Points, in no order, along strands that fork, close into loops and pass close to each other.
Two points are linked if the straight distance between their rows is under 552. Some points are linked to none.
guto: -209; -67; -445; 97; -161; -670; 112; 468; -357
pom: 27; 818; -179; 528; -10; 203; 51; -324; 131
Fop: 166; 236; 0; 348; 202; -428; -220; -205; 358
dif: -32; 905; -103; 637; 307; -70; -294; 236; 172
Tedo: 217; -756; 670; -835; -58; 170; -62; 308; -439
tulu: 8; 862; -329; 699; 466; -66; -163; 250; 47
duged: 185; 574; 300; 290; -10; 250; -259; -392; 297
Pimus: -172; 379; -756; 449; 655; 22; -19; 385; -159
bize: -411; 356; -503; 421; 150; -110; 22; 137; 178
bup: 151; -322; 212; -159; -32; -287; -147; -190; 230
Vamo: 41; -425; 391; -530; -627; -147; 48; 75; -562
fetod: 137; -498; 293; -357; -192; -312; -87; -83; 75
buso: 2; -115; -544; 173; 54; -658; 104; 463; -401
zudo: -166; 409; -93; 338; -27; -12; -89; -146; 345
tozu: -151; 7; -309; 259; -254; -139; 143; -200; 97
Zutag: -87; -519; 181; -408; -425; 150; 135; -206; -14
baf: 132; -542; 515; -700; -508; 95; 4; 126; -667
beni: 56; -319; 208; -348; -661; -398; 45; 181; -539
Pudi: 243; 517; 514; 85; 38; 591; -258; -367; 322
zufo: 74; 339; -735; 540; 226; -49; 293; 7; -169
Zuli: 131; -483; 379; -512; 264; 649; 172; -107; 148
mozal: -77; -73; 179; -117; -138; 281; -36; -403; 368
feris: -58; -209; -129; 52; -182; -518; 8; 49; 54
mub: 165; -3; 142; 22; 80; -344; -191; -223; 349
vin: -195; 122; -880; 404; 552; 39; 95; 449; -290
mevu: -54; -220; -9; -216; -586; -651; 19; 297; -494
puti: 89; 230; 503; -34; 86; 602; -198; -366; 441
zomos: -272; 94; -799; 300; 205; -253; 173; 408; -203
vibi: 81; -272; 411; -328; 195; 544; -31; -308; 342
leder: -273; -326; 16; -226; -521; -315; 145; 103; -142
seran: 195; 588; 150; 460; 187; -192; -345; -169; 395
bolu: 175; -744; 534; -789; 209; 416; 183; 381; -417
Lezi: 345; -654; 450; -536; -36; -139; -52; -88; -96
Lerid: -160; 192; 76; 88; -49; 149; -101; -316; 442
koso: 111; 634; -603; 662; 314; 84; 134; -37; -129
rumet: -112; 755; -525; 583; 581; 40; -109; 323; -16
Tum: -171; -204; -139; -125; -402; -743; 18; 465; -433
gedu: -92; -617; 324; -650; -364; 315; 156; -18; -164
Rara: -89; -404; 184; -300; -242; 354; 97; -337; 207
Gar: -43; 151; -512; 370; -41; -163; 267; -134; -67
Von: 270; -682; 555; -643; 20; 45; -45; 107; -206
visi: 98; 771; 40; 564; 268; -180; -285; -11; 291
beve: -362; 483; -297; 437; 28; 7; -14; -17; 236
Munak: 220; -786; 458; -740; 437; 545; 220; 247; -177
Pil: -47; -635; 352; -649; 36; 527; 168; -20; 29
tudig: 38; 696; -426; 632; 95; 74; 111; -154; -6
mitiz: 44; -89; 444; -265; 210; 753; -94; -380; 402
razel: -171; -155; -165; 27; -346; -62; 174; -266; 190

A tip is a point with one link. Name the tips that can be reached along the links from each point below, in the order of the rows.
dif | zomos, Munak
gedu | duged, bize
tozu | pom, razel
Tum | buso, baf

A piece is all that can be reached along the links. How many separate loops has the piece of each point below (a circle has one, a figure eight two, a Y none), and how many tips (points with one link)?
bize | loops 0, tips 2
rumet | loops 0, tips 2
zufo | loops 0, tips 2
Vamo | loops 0, tips 2
